Each row is a point on a landscape with many valleys, with its height.
A ball rolls from a point to whichever of its 2 nearest points has the largest drop for the distance, and stops where none of them is lower. Distance is the straight distance between rows; heights are no part of it.
Vokot height 698: [167 145 111 121 126 166 112 148 169 129 113 130 164 129  94 150  72 112
 168 114  82 107 158 161 147  82  47 153 163 162 128 129 106 101 140 122
 130 137  96 120 122 122  88 118  86 134 127 111 163  61 156 102]
Kes height 332: [111  68  98 154  67 143 162 144 159 104 158 102 109 130 164 156 175 136
  91 139 113 106 109 118 105 122 143 165 126 150 135 143 142  81 170 180
 138 175 109 140 165 124 143 150  94  99 125 103 155  83 174 138]
zez height 336: [165 195 179 127 122  67 102 138  85  67 136 140  82 155 122  91 100 109
  95  51 133 144 150 105 162 185 151 116 121 173 184 153  62 164 138  96
 103 109 143 150 116 187 116  57 184 115 171 169 205 157 135 135]
zogo height 691: [158 122 101 152  97  83 132  96 189 125 165 188 178 169 135 125 119 106
 130 155 117  87 156 169 144 102  72 128 152 159 136 135  91 139 116 123
 111 177 145 148 182 112 131 114 102 135  93  97 185  28 158 149]
lusep height 439: [104 118 128 102 167 150 183  81 106 158 112 106 104 134 126 179  97 106
 157 140 109 149  70  83 110 118 176 131 125 112 102 120 169 120  95 137
 186  68  90  92  43 143 184 122 154 102 160 140 115 160 109 120]
lafu height 779: [ 86  69 124 111 158 158 145 164 109 160 123  70  73 122 149 130 144 138
 156 135 177 159  93  98  87  94 138 176  92  99  78 135 159 103 154 142
 113 142  82 112  91 106 163 163 128 117 146 157 120 141 137 107]
dun height 650: [162 110 136 169  92 108 191  73 164 146 156 133 119 147 135 176 105  94
 111  97  78 110 114 102 126 117 135 146 131 176 153 138 111  96 145 149
 179 134 104 119 132 144 133  86 126  98 148 105 172  96 163 132]
lel height 358: [135  96 128 159 154  80  88 159 120  94 149 138 128  99 125  79 212 131
  72 155 188 149 159 150 122 161 135  81  93 107 106 131  95 159 102 112
 105 181 159 145 191 101  82 143 166 143 119 137 103 124 127 118]
Kor height 647: [102 119 126 119 116 140 131  93 143 138 119 138 131 102 133 120 150 139
 155 175 136 144 133 205 114 168 105 147 157  92 136 114 137 165 123 134
 151 146 162 156 132  73  52 111 165 172  78 130  87  62 111 123]
Debim height 767: [110 113 178  74 170 182 158 113 153 164 115  86  96 172 122 211  61 122
 195 162 111  88 100 112 107  91 137 162 139 137  69 114 154 124 125 166
 168 114  97 107  73 124 165 112  96 120 179 144 134 156 127 149]
Vog height 712: [157 129 170  67  90 142 132 143 148  93 130 114  90 199 123 119 131 147
 155  84 127 130 159  85 109 106 125 170 137 173 115 142 152 129 153 131
  94 121  98 124 147 192 140  87  74 120 174 162 204 127 100 155]
vavu height 740: [ 88 106 107 181  99 102 125 134 161 187 147 150 172 150 141  75 136  90
 151 151 133 122 136 144 138 114 127 120  79 102 148 135 112 108 160 143
  96 162 100 105 168  95  99 131  94 169  95  72 129 122 141 118]
redi height 693: [165 121 159 111  57 101 171  98 173  88 136 128  94 205 115 134 149 145
 104  91  97 126 157 107 111 141 143 173 135 171 148 159 133 117 138 133
 149 136 119 161 138 196 135  71 107 112 156 135 179  97 119 163]
Namip height 337: [123 108  39 159 148 148 133 104 159 185 101  98 162 123 117 139  66  81
 144 129 118 136  63 150 158 134 130 142 101  76 121 132 152 116 144 112
 193 127  89 103  57  96 120 174 159 134 109 104  94 122 139  96]
los height 415: [146 115  99 121 186 144  59 167 109 123 104 116 149 117 107 129 103 146
 117 153 165 107 126 159 140 138 122 101 107  84  75 146 125 144  97  75
 121 148 159 154 122 119 140 197 169 112 104 154  81 173 124 119]
gop height 619: [100 112 145 100  94 146 109  95 153 127 124 118 112 122 126 137 137 171
 144 159 107 124 143 197 113 184  97 179 173 112 146 152 132 131 123 143
 138 132 139 163 117 114  91 103 119 148  84 156 125  69 152 127]
nol height 876: [119 131  98 103 153 139 109 111 112 141  94 143 169 125 116 114  88 127
 151 125 177 124 104 167 146 118 169  86 130  78 115 138 172 210 136  88
 111 113 174 145 112 117 132 161 178 142  99 115  58 190  69 162]
tas height 692: [124 128  78 157 133 129  80 144 144 150 113 152 196 112 123 104 107 117
 158 173 129 121 152 215 156 115 100  89 144  95 127 106 126 166 131 123
 112 128 183 148 163  75  52 139 116 198  97  63  40 100 115 120]
kom height 501: [198 154 107 161 135 108  96 145 110  81 174 128 108 123 147 119 136 114
  43  89 100  85 124 129 137 137 150  97 130 158 148 126 111 130 143 139
 143 139 126 131 171 148 129 129 157 109 134 114 136 111 152  99]
papoz height 481: [ 82 112 126  87 159 154 169  92 114 147  93 109 125 121 137 153 126 103
 152 183 149 133  75 103  95 120 171 120 136  99  76 109 183 117  91 149
 176  94 129 116  80 105 198 157 170 105 121 135  54 149  98 128]
nages height 808: [ 90  79 123 117 100 138 102 171 113 118 112 104 119  88 141 114 212 207
 131 179 155 161 152 133  95 129  82 152 146 115 115 138 137  85 108 144
  94 134 138 145 149  99 143 162  78 109  96 160 113  87 140 128]
votam height 507: [ 87 147 135 100 146 140 166 118  63 121 142 109  73 109 132 175 110 140
 120  89 139 157  98  75 144 145 152 152 122 123 141 159 140 128 138 126
 136  86 108 109  81 181 141 145 138  98 163 188 177 161 127 127]
bave height 567: [175  86 139 146 121  88 159 108 146 118 131 141  88 137 150  89 195 140
  97 120 135 147 146  73  78 118 122 136 132 156 126 109 123 102 107 143
 129 133 105 115 162 146 173  92 137  99 129 123 145  70 120 113]
Nef height 256: [153 151 158 132 119  74 146 128 101  91 144 157  93 145 125  85 150 112
 103  60 160 159 139  92 123 141 158 125 113 167 159 136 110 171 152 102
 102 147 126 134 159 179 112  93 162 132 144 149 184 125 104 135]
genu height 580: [104 170 149  80 101 146 147 111 112 144 123 147 166 127 137 151  86 142
 143 122 111  95 124 130 143 102 127 129 177 147 151 128 166 150 150 136
 109  93 184 129 130 163 152 136  79 132 106 127 120 170 107 167]
Sabuz height 512: [118 144 154 131 131  96 129 100 119 161 123 175 168 127 117 101 132 136
 116 148 154 112 160 111 127 131 139  87 138 112 150 134 110 125  83 100
 105 114 172 126 135 128 159 123 120 112  98 109 100 169 117 149]
busi height 502: [114 131 142 152 114 156 120 164 140 153 133  75 138 131 109 152 101 117
 151 125 102 113 134 141 118 120 160 153  88 126 123 136 113  84 173 135
 144 150 110 120 119 111  88 142 105 132 146 119 148 160 157 117]
Visal height 460: [146  95 144 117 192 137 117  91 151 174  89 138 101 162 121 115  95 120
 165 171 160 124 110 116  99 133 124 141 111  76  94 115 127 107  77  96
 173 120  99 114  67 114 182 116 162 101 126 131 101 157 123 101]
Riz height 177: [129 107 141  68 102 163 175 128 139  83 130 123 115 113 150 133 191 182
 148 121 128 172 129 124 104 120  98 168 173 143 106 100 197 172 141 166
 108 117 128 137 150 154 135 120 106 161 132 145 140  47  77 132]
biko height 731: [155 141 176  69 145 158 123 159 140 123 113 115 103 170 135 123 106 129
 162 123 147  94 136  89 111  85 124 129 135 151  93 118 138 140 139 140
  92 116 119  93 155 152 152 105  95 127 163 146 146 156  82 149]
padar height 711: [129 157 102 120 114 145 119 151 141 121  96 148 193 102 119 137  98 130
 173 124 126 144 144 193 150  84  81 108 172 149 128 106 152 193 170 134
 105 126 171 145 151 110  65 137  94 196 101  95  84  89  94 135]
vub height 583: [ 96 127 149  72 131 124  99  94  99 113 128 135  79  92 140 132 129 161
 126 132 132 128 106 193 139 222  96 158 164 114 160 149 107 169 116 117
 129 130 145 150  97 138 106 105 168 131  79 189 123 102 133 120]
Kora height 303: [107 178 101 153  44  88 127 129 105  66 132 149 165  98 124 110 170 127
  54 109  52 125 121 167 176 208 156 111 179 161 199  99 100 130 135 162
 136 133 182 147 143 125 106 113 117 165 109 100  85 103 150 187]
Ver height 461: [143  84  74 145 182 127  79 136 147 146 132 149 174 121 124 137 107 131
 116 203 163  88 132 163 145 123  95  99 105  69  85 144 110 112  76  91
 123 154 153 141 137  87 152 199 151 113 109 116  94 124 160 120]
gimo height 252: [148 174 171 121 144 102  91 149  68  88 130 117 100 123 123 100 125 143
  91  89 142 135 144 113 131 155 204  94 123 134 143 129 114 158 141 101
 124  88 185 131 137 167  92 101 157 124 146 156 130 204 110 136]
Pime height 735: [ 88 101 132  77 137 193 175 114 151 160 151  76 130 146 116 199  80 138
 177 123  64 154 122 121 150 101 120 176 158 128  96 116 191 124 148 201
 167  91  79 108  78 161 112  91  56 167 187 139 165 102 149 121]
Bub height 548: [154 137 152 150 135  61 144  86 118 143 148 197 106 167 135  78  86  80
 106  88 174 129 131  88 161 137 107 119 121 143 188 151  77 135 100  72
 101 142 118 130 125 174 174  88 169  86 129 124 191 148 146 113]
rugo height 719: [116 136 118 107 130 166 152 118 157 154 108 117 143 118 102 205  55 123
 166 127  78 116 128 154 145 103 104 157 169 137 122 124 156 127 142 160
 176 102 120 125  88 141  89 122  88 152 139 128 134  89 153 116]
ler height 391: [146 134  99 117 171 173 162 124 122 154 131  77 122 148 125 183  71  87
 162 112  72 136  76  80 131  73 168 118 118 119  81  97 168 118 139 162
 178  57  71  64  82 131 144 133 127 137 211 115 119 149 119 113]
deget height 341: [101 147 175 130 105 113 125 141  75  78 131  77  68 114 106 134 160 143
 102 109 117 157 139 112 105 187 215 133 110 123 133 136 121 138 149 143
 152 109 143 136 123 150  64 107 154 118 162 192 146 180 128 144]
sutem height 193: [183 162 121 154 156 161  78 197 105  86 103 111 148  87 104 126 139 148
 129 117  94 156 156 138 116 106 113  85 113 128  98 102 121 125 123 113
 127 110 127 136 150 112  94 159 147 156 145 112  87 126 101  90]
vovab height 754: [ 73 111  76 188  90 117 150 128 134 145 136 130 162  95 137 104 169  92
 115 142 111 138 115 155 151 151 128 125  98 103 167 112 126 112 158 166
 129 166  98 118 146  77  73 155 137 168  94  87 102 100 139 118]
vinon height 430: [151 107 119 175  98 122 101 159 157 109 161 146 155 147 149 123 162 121
  93 156 123  70 140 128 121  85 131  90 107 148 110 128 110  96 143 149
 101 157 132 125 211 125 143 151  93 119 122  78 128 116 152 132]
guma height 500: [152 120 107 138 168 124 147  72 165 146 106 157 126 122 105 172  65  97
 153 131 116 122 110 174 135 135 110 135 136 113 129 133 116 166 133 115
 187 139 105 133  78 114  90  95 189 137 105 119 112  71 129 110]
Fava height 428: [161 185 112 108 102  96 132 155  83  60 155 161 145  86 150 113 173 180
  82  77 100 149 104 111 157 140 119 123 178 198 175 102 150 165 134 114
 110 110 194 136 161 182 163 137 117 136 112 137 153 118  83 131]
ner height 793: [ 89  57 125 125 153 151 119 191 113 141 106  86  91  96 151 109 200 175
 150 173 174 159 126 113  76  95 106 166 117 103  71 116 166  86 130 155
 100 140 102 125 138  77 163 164 113 116 116 151  81 103 126 106]
bib height 748: [ 58 100 161  44 129 192 166  99 117 148 130  83 108 140 125 177 113 150
 198 142 105 166 120 138 110 114 139 179 149  97  83 113 211 171 136 198
 135  85 104 132  91 147 113 102 104 171 172 174 141 117 114 125]
dus height 264: [103  88 130 115  80 160 167 141 174 118 132 124 134 131 151 146 157 142
 145 156 124 124 129 143 100  96 110 176 140 133 109 116 177 130 175 183
 121 154 107 146 165 114 127 141  94 150 115 109 127  52 126 141]
vali height 459: [165 107 110 148 164 142 167  95 130 130 126 109  94 101 115 198 104 119
 127 115 102 137  98 129 110 126 125 146 122 130 111 132 117 127 119 124
 191 132  85 124  75 124 119 126 174 111 145 138 135  77 147  96]
des height 506: [124 157 130 140 127 107 136 172  85  80 120 138 107  94 150  91 213 157
  81  85 140 180 139  49 132 125 144 106 120 161 140 107 155  87 135 132
 100  89 127  97 159 158 164 134 109  97 135 152 144 152  90 113]
vasus height 865: [ 94 132 122 127 139 155  97 142 108 172  86  98 160 138 109  94  97 110
 172 136 157 145 117 144 128 125 174 115  80  63  99 118 171 151 149 103
 113 110 127 132 100  96 109 175 158 151 118 120  62 228  84 139]
kezin height 404: [177 194 164 135 112 119  95 151 107  92 139 136  93 178 109  92  86 109
 131  75  96 144 168  86 155 139 146 145 111 155 172 144  83 100 152 102
 117  92 107 118 118 173 103  64 124  99 181 147 216 158 136 119]
Duf height 457: [122  75  71 167 149 127 127 138 132 114 140 147 131  87 153 140 168 148
  97 183 163 123 117 149 115 125  88 111 126  88 110 120 113 110 103 136
 128 167 120 138 146  70 144 192 163 106 102 119 112  60 171 106]
Kub height 601: [142  77 173 125 115 134 168 121 147  96 122  77  72 157 119 202 157 157
 110 135 128 111 139  82  74 107 166 163 129 172  81 140 135  84 118 164
 174 133 122 144 128 152 150 106 101  74 179 157 145 112 150 155]
duko height 295: [186 140  90 169 146  62  97 132 124  92 174 183 165  84 145  70 180 118
  49 123 128 134 142 165 164 169 128  57 144 133 155 112  89 190  88 121
 115 161 177 158 176 105 116 114 176 161 123  70  91  94 131 122]
Zagin height 725: [103 112 136 141  89 108 117 104 171 178 152 155 140 182 141  72 132 113
 157 150 152 107 154 127 123 119  98 155 111 117 159 148 101  94 127 129
  88 167 103 120 147 118 139 107  76 134 108 106 189 119 161 129]
Luduz height 471: [114 110 120 180 144 109 101 158 138 158 153 142 176 143 142 102 147 103
  88 169 156  86 141 103 134 100 162  61  72 100 110 131 114  84 115 132
  98 133 125 101 175  96 157 168 105 117 133  78 104 199 154 127]
Vovi height 516: [ 87 107  98 124 135 164 157 137 123 141 110 115 155  99 155 157 131 115
 132 192 150 114  85 130  94  92 145 111 121  98  80  99 178 104 123 161
 144 122 144 134 125  84 177 207 150 120 110 109  51 135 121 117]
bes height 374: [158 180 110 117  59  85 119 141 113  43 148 160 166  88 131 116 167 161
  76  89  72 151 108 167 164 177 116 121 205 200 180 101 115 194 129 127
 121 143 214 168 149 162 134 108 122 168 108 115 116  76 107 180]
molu height 435: [114 125 106 181  74  68 113 131 130 102 172 136 146 132 139 104 179 120
  41 143 116  96 141 126 152 185 134 111 115 143 165 153  59  87 112 141
 106 173 143 138 177 125 145 146 114 110 110 123 164 111 186 158]
Nud height 343: [153 166 132  96 187 175 123 168  96 130  96  83 118 149 114 158  98 117
 178 112 100 141 114  67 116  80 165 109 105 111  67  92 163 129 127 146
 132  66  79  74 102 134 155 145 115 146 208 145 123 178  75 126]
Gav height 458: [168 134 105 167 153 137  88 162  98  91 164  76  77 107 145 122 153 118
  61 108  97 117 106 120 119 143 167 111  97 128 117 121 115  95 148 148
 165 130  95 114 137 115 102 152 158 112 153 131 117 138 161  73]
lurer height 654: [124 107 128 141 143 117 142  78 177 188 143 161 140 174 130 151  56  86
 135 143 146  49 116 129 151 108 102 120 121 136 153 152  89  99 110  94
 136 151 130 107 115 119 160 105 126  77 115 100 172 157 161 140]
koma height 505: [109  92 119 158 155 136 132 147 150 172 122 101 152 131 140 149 116 111
 127 182 164  85 109 103 107  92 147 109  85 101  79 120 126  73 121 129
 130 149 126 107 134  78 190 191 118  96 129 100  92 170 153 126]
lurat height 263: [127  95  48 124 164 172 145 110 189 169  80 126 171 139 125 151  71 105
 179 164 153 131  76 152 139  95  83 148 121  72  79 114 187 137 142 117
 149 121  89 121  85  71 164 182 158 136  97 118  84  66 120 127]
fam height 380: [159 132 103 171  77 118 119 171 146  62 163 162 151 118 148 114 181 125
  82 128 114 116 113 157 128  93 125  93 135 182 132 110 139 161 172 150
 102 181 148 157 217 140 113 153 116 164 115  86 126  74 117 138]
Dit height 540: [127  98 122 121 109 130 167 138 104 119 121 132  81 104 154  96 209 160
 116  92 132 193 137  59 109 122 105 166 138 147 145 123 151  93 126 148
 106 112  82 108 137 147 181 114 100  96 130 137 157  91 123 112]
Pizom height 298: [137 103  81 180 136  85 128 130 142 111 156 186 168  99 144  79 212 118
  87 168 152 147 138 145 141 118 109  60 104 101 125 110 117 164  98 132
 106 163 130 134 186  78 110 160 155 157 109  67  89  91 112 111]
gige height 573: [ 75 134 155 108 143 148 146  58 167 185 111 132 110 141  99 178  51 107
 198 127 149 136 115 158 136 151 120 164 111 108 149 156 136 142 135 113
 166 144  93 137  36 121  94 100 135 148 119 149 161 163 150 121]
Buve height 605: [120 150 114  87 126 149 156 125 140 149 129 159 166 128 162 132 106 128
 157 130 135 106 101 126 146  81  77 137 168 140 132 116 171 152 151 135
  88 120 142 110 153 132 176 157  85 148  99 115 111  98  98 141]
bodir height 405: [131 120 136 152 142 111 113 162  80  88 140  71  37 113 139 113 178 138
  73 106 125 161 124  84 103 164 190 146 101 131 123 129 120  90 144 145
 167 121 103 117 115 141 103 115 154  94 162 178 148 144 161 106]
noke height 504: [186 125 167 127 189 105 135  81 141 154  87 168 103 165 100 122  59 103
 148 125 139 114 133  92 116 123 132 102 113 113 126 117 103 122  66  93
 169  95 115 116  78 148 170  63 183  91 158 114 116 173 108 117]
Nizod height 372: [114 116 113 106 152 141 159 116 131 149 101 140 127 125 145  75 147 100
 161 123 191 161 107 109 111 118 140 118  97  86 118  99 177 183 145 127
 103 127 103 111 136 109 138 145 171 162 117 119  84 130  55 123]
vodu height 319: [116 130 139  95 142 162 139 152 140 143  80 127 153 110 132 110 163 146
 188 143 183 187 139 119 100 106  74 120 109 106  88 104 160 170 127 117
  75 124 105 131 137  85 141 164 122 170 118 137  89 120  59 124]
Ton height 544: [ 77 111 154  90 132 123 134 114  86 119 118 109  60  94 132 149 134 156
 121 117 170 150 114 127 121 173 122 160 136 114 139 163 125 143 125 117
 122 130 132 138  91 159 125 128 147  97 105 203 148 137 136 129]
Duze height 323: [152 149 125 137  72 125 134 158 141  69 126 168 176 113 139 102 198 162
 127 129 101 158 127 142 120 102 105 102 161 179 142  88 161 175 150 144
 110 124 181 146 190 145 119 125  85 183 114  77 100  86  72 152]
rak height 627: [182  86 144 135 121 147 181 101 162 135 144  94  96 177 151 189 119 121
 122 119  87  89 104  69 103  87 132 149 144 182 101 120 128  73 135 161
 171 110  95 105 140 145 180  89  89  69 183 101 158 121 160 136]
naf height 630: [134 141  81 132 148 133 117 120 157 171 117 170 189 138 128 116  71  97
 143 129 148  89 124 146 168  83  92  97 125 104 131 138 127 142 131  98
  91 139 124 108 130 113 152 168 125 126  99  96 112 134 118 139]
Lafeb height 652: [110 116 153  92 136 159  97 106 146 161 111 119 107 114 104 169 104 189
 173 161 118 121 157 170 101 153  65 182 174 120 129 156 120  84  86 118
 136 129 124 161  68 105 137 117  93 107 105 176 150 119 173 113]
futis height 678: [163 127 126 117 146 157  96 136 157 145 116 128 120 129 110 121  98 151
 164 127 114 116 163 131 120 105  49 161 157 131 127 139  99  79  93  99
 120 131  96 115 100 122 145 110 110 103 128 133 165 100 153  94]
bolob height 281: [168 155 133 150 156 125  64 195 103  88 119 130 152  85 127  79 207 159
  99 137 142 159 166 125 119 126 133  50 107 132 104  92 130 136 106 116
 101 106 171 136 181 115 118 138 140 151 130 105  71 170  74  96]
Bulo height 437: [173 147 121 144 159 141 147 114 148 162 108 124 143 153  99 128  61  72
 162  91  95 128 119 106 131  87 155 112 109 121 122 105 129 126 146 129
 166  91  83  75  94 125  98  95 133 149 175  91 119 149 114 117]
fil height 261: [128 140 140 110 107 150 162 142 132 110  96 150 159  93 128 116 194 157
 152 132 137 181 152 113 101 103  93 106 139 147 118  81 162 165 120 142
 110 115 146 134 155 111 126 134 111 169 118 106  90  90  62 134]
toguf height 514: [153 189 132 137 122  88 136 109 105 128 160 173 139 172 124 114  67  86
 116  63 115  86 129 119 191 119 108 132 149 200 180 162  80 137 126  74
  92 137 138 130 132 174 147  89 134  86 127 125 197 148 151 145]
sef height 763: [ 59  83 155  49 150 176 134 131  97 170 126  71  63 132 159 125 112 154
 195 141 150 167  95 122 106 115 127 200 132  78  92 136 193 139 149 155
 115  95  87 112  70 135 142 128 112 135 149 181 138 161 133 107]
nilub height 603: [ 88 148 154  89 109 133 143  58 149 184 118 157 112 147 123 142  68 126
 168 121 125 113 130 142 150 139 101 160 162 127 189 152 148 123 128 125
 141 109 125 129  74 159 125  72  93 138  95 141 156 153 146 126]
nabap height 477: [103 138 138 156 113  45 126 101 114 127 161 178 169 115 124 112 152 137
  63 152 151 103 155 135 157 173 141  78 134 132 164 158  60 135  78 109
 101 149 194 155 153 129 144 120 137 111 102 114 130 153 160 176]
Sufol height 408: [144  89  73 159 163 149 134 124 127 148 121 117 106  90 131 126 140 133
 133 121 141 165 102 127 118 133  96 145 112  90 116 136 121 107 114 105
 144 148  75 119  92  92 142 170 166 107 121 133 113  80 146  85]
taz height 786: [ 66 124 143 140 113 139 103 102 112 192 100 115 130 129 119  91 121 127
 165 165 133 151 144 151 116 176 138 145  99  59 152 132 118  95 103 114
 137 123 139 134  80  95 100 126 125 155  96 130 103 191 142 112]
suri height 462: [143 127 146 160 125 131  85 171 130 102 152  86 129 127 110 134 136 105
 103 120 136 108 159 148 117 144 150 123  83 147 109 162  56 111 146 115
 107 191 118 141 156 123  87 140 141 116 138 148 164 139 175 129]
Ruvez height 351: [140 115 121 130 184 118  65 176  95 119 105 105 126  92 127  85 178 163
 101 163 163 149 147 123 106 133 124  92 123  99  79 109 139 101  79 108
 126 108 169 131 147 117 142 167 146 114 114 152  72 164 103  93]
rero height 482: [147 184 125 132  97  89 159 112  92  83 170 145 120 140 139 166 103 121
  83  61  91  96 101 103 176 142 125 139 157 215 173 160 105 149 139 117
 126 131 145 149 144 189 155 112 139  92 127 150 180 119 144 159]
pinim height 839: [134 167 139 143 129 128  43 164  98 122 119 111 162  96 104 103 130 144
 112 137 108 133 175 170 150 196 116  95 116 103 133 142  54 116  96  99
 106 127 156 142 136 102  92 138 134 145 118 138 101 167 161 130]
korar height 574: [143 138 171 162 126 123 169 124 110 106 129  90 105 128 106 192 137 131
  98 110  99 127 135  63  99 125 187 126 107 164 113 128 118  82 123 148
 182 102 128 128 107 147 130 114 122  76 186 144 147 159 149 148]
dig height 651: [158 120  72 163 150 102 127  90 187 178 135 174 191 158 102 141  44  49
 127 121 147  72 121 155 183 102 113  98 114 119 136 153  88 138 121  82
 127 168 118 112 113 103 127 133 151 100 112  85 149 131 159 143]
boro height 631: [ 94 123 142 108 119 115 146  61 162 167 147 177 117 146 145 161  95 137
 144 150 150  81 123 146 139 138  84 160 156 149 168 165 115 120 112 109
 123 148 139 146 108 139 165 107 109  94  75 145 173 118 163 148]
Fegip height 517: [185 126 145 129 169  83  94 131 121 110 168 150 105 135 151 105 129 123
  58 116 159  69 132 132 143 127 154  86 131 145 131 146 101 155 116 107
 120 144 179 143 180 164 132 109 175 103 123 120 125 142 133 122]
zumo height 539: [102 153 161 121 148 154 117 131 122 162 106  95 100 148  93 153  71 113
 183 110 124 155 133 116 119 133 148 159  94  94 117 143 116 110 133  99
 153 126  93 121  50 127  99 131 120 130 164 157 164 207 145 118]
vaz height 420: [118 131 141  93 141 142 126 117 129 158 110 132 103 154 126  81  97 103
 185 101 168 161 125 135 118 113 127 146 104  87 129 127 150 180 164 109
  97 126  96 117 116 139  91 121 137 176 134 140 139 152  87 115]
suni height 709: [107 133 116 133  72  89 123 112 155 134 166 173 160 157 135  68 165 134
 147 133 129 137 145 158 143 133  72 161 139 143 170 148 107 137 128 112
  77 172 123 144 163 132 126 127  78 155  79 126 188  61 143 139]
sula height 453: [190 187 144 145 138 124 105 151 120 119 128 145 138 151 109  95  93 113
 139  78  83 130 157  98 141 105 152 110 124 143 158 117 111 120 146 112
 125  89 118 102 141 149 101  71 122 138 158 101 146 156 105 115]
taka height 751: [137 114 164  44 168 191 121 160 119 117 131  73  81 178 138 200  86 140
 169 148 104  76  98  98 115  78 132 155 158 149  61 109 162 137 125 174
 124  83 112  96 129 157 159 119  88 112 204 164 148 151 103 154]
padil height 438: [133 135 134 134  79  91 143 138 107  57 158 116  98 125 137 161 174 157
  48 100 135 105 130 104 141 153 134 135 147 201 152 159 104 113 135 134
 125 149 165 157 161 184 155 140 114  77 118 171 167 113 150 169]
foz height 388: [115 121 106 158  47 118 132 149 138  68 154  90 122 137 136 160 174 134
  53 116  96 100 130 138 133 177 141 150 126 175 158 160  92  72 158 151
 123 175 122 154 157 138 142 149 104  94 130 133 165  95 187 165]
Gefer height 853: [114 147 128 153 134 136  57 177 102 160 111 119 176 118 107  78 125 134
 148 136 124 150 165 166 149 137 139  88  83  77 125 130 115 131 130  91
  90 117 142 136 138  87  71 145 126 170 116 109  72 208 107 115]
fupog height 547: [ 96 145 189  83 132 129 141 103 105 142  89 140 141 120 114 146 119 159
 144 138 175 123 148 114 103 129 139 103 148 129 124 135 142 139 102 110
 106  92 187 135 107 142 161 132 106 103 107 171 109 205  92 161]
vav height 414: [143 124 143 139 159 113  92 156 124  86 134 115 133  98 101 150 145 122
  97 132 182 119 155 176 122 151 129 101 104 132  89 158  67 171 122  90
 104 201 155 170 151 111  89 160 179 120 120 169 132 115 151 134]
guvak height 801: [ 40 122 147 104 105 168 160  96 113 192 117  99 123 114 141 118 119 129
 166 155 108 163 113 115 122 148 148 167 132  82 148 120 176  71 130 160
 150  90 119 118  64 110 131 126  93 134 111 129 111 171 146 110]
mun height 280: [168 154 123 127 167 162 110 181  94 105 112 101 111 105 116 135 135 142
 157  85 101 170 140  86 111  96 132 123  97 121  94 114 138 116 138 116
 131  87  75  97 122 140 117 145 128 137 178 146 138 133  96  89]
Fep height 470: [127 159 126 112  76 110 171 165  94  44 144 137 118 105 141 133 215 176
  73  81  94 176 129  63 139 131 148 126 158 186 148 101 186 129 145 157
 122  97 147 129 161 186 153 135 101 119 145 155 153 118  85 151]
lozik height 824: [103 122 115 135 101 139  62 178  92 110 126 101 139  74 127  99 185 179
 118 155 129 155 149 167 134 183  64 126 127 111 134 144  86 105 103 113
  83 133 136 144 145  95 103 167 111 140  94 155 112 111 146 110]
fasul height 469: [103 142 144  89 150 129 149 106  76 133 125 126  82 135 128 130 104 110
 147  93 140 150 105 101 126 133 191 130 116  98 149 136 159 168 144 128
 141  78 119 105  94 169 109 121 170 141 154 149 138 167  92 124]
tola height 214: [150 149 101 152 110  90 136 102 117  97 144 160 142  83 135 106 154 119
  69 123  94 128 121 167 153 182 136 100 171 142 177 103 101 165 116 146
 152 137 158 140 145 125  94 104 176 157 102  94  82  81 125 128]
tuze height 403: [107 101 118 133 169 152 126 103 155 200 121  97 119 160 129 137  56  91
 158 152 128  90  66 135 126 132 169 144  93  81 108 127 140  91 125 103
 190 132 117  98  53 111 156 144 150 109 131 102 105 193 140 107]
zole height 670: [156 134 147 131  85 116 162  96 183 119 128 153 148 170 117 154 111 118
 137 123  99  88 151 136 116 103 115 144 161 174 143 132 125 137 139 143
 140 147 136 141 157 149 123  86  97 132 125 105 155  78 133 158]
Kegul height 322: [134 185 128 157  89  81 144 139 100  96 151 162 139 126 118  78 146  96
 111  43 106 169 129 132 162 136 174 119 129 174 180 122 114 185 175 118
 102 150 125 127 160 145  83  94 136 175 130 115 149 127 108 158]
lenok height 769: [ 41 133 105 151  80 134 121 119 103 161 118 111 151  91 132  75 165 125
 131 163 102 152 130 167 148 196 136 141 112  77 180 112 117 104 123 151
 133 130 134 130 119  73  55 134 128 173  92 105  75 141 134 122]
Rudu height 672: [ 96 132 109 145 133 130 110  99 159 178  85 138 190 114  94 139  91 118
 177 167 126 132 166 205 132 139 106 121 133  92 140 115 121 138 112 120
 142 131 163 157 108  66  63 119 127 183  92 102  70 119 127 130]
pog height 543: [143 148 191 155 136  95 151  90 116 136 120 141 103 145 104 133 101 120
 110 111 124 124 150  86 106 151 185 109 111 135 155 136  98 103 107 121
 175  96 135 130  97 156 127  71 157  93 155 127 137 177 135 133]
Ribom height 473: [195 102 127 128 161 121 116 131 164 118 165 169 133 166 160 116 119 109
  91 163 161  43 127 124 130  72 108  91 145 149  98 117 113 144 115 120
 101 156 162 123 207 129 175 136 128  93 124  94 128 113 131 136]

Where does a ball stop that starts at each point below?
nages => fil
futis => fil
tas => fil
taz => lurat
lurer => tola
taka => lurat
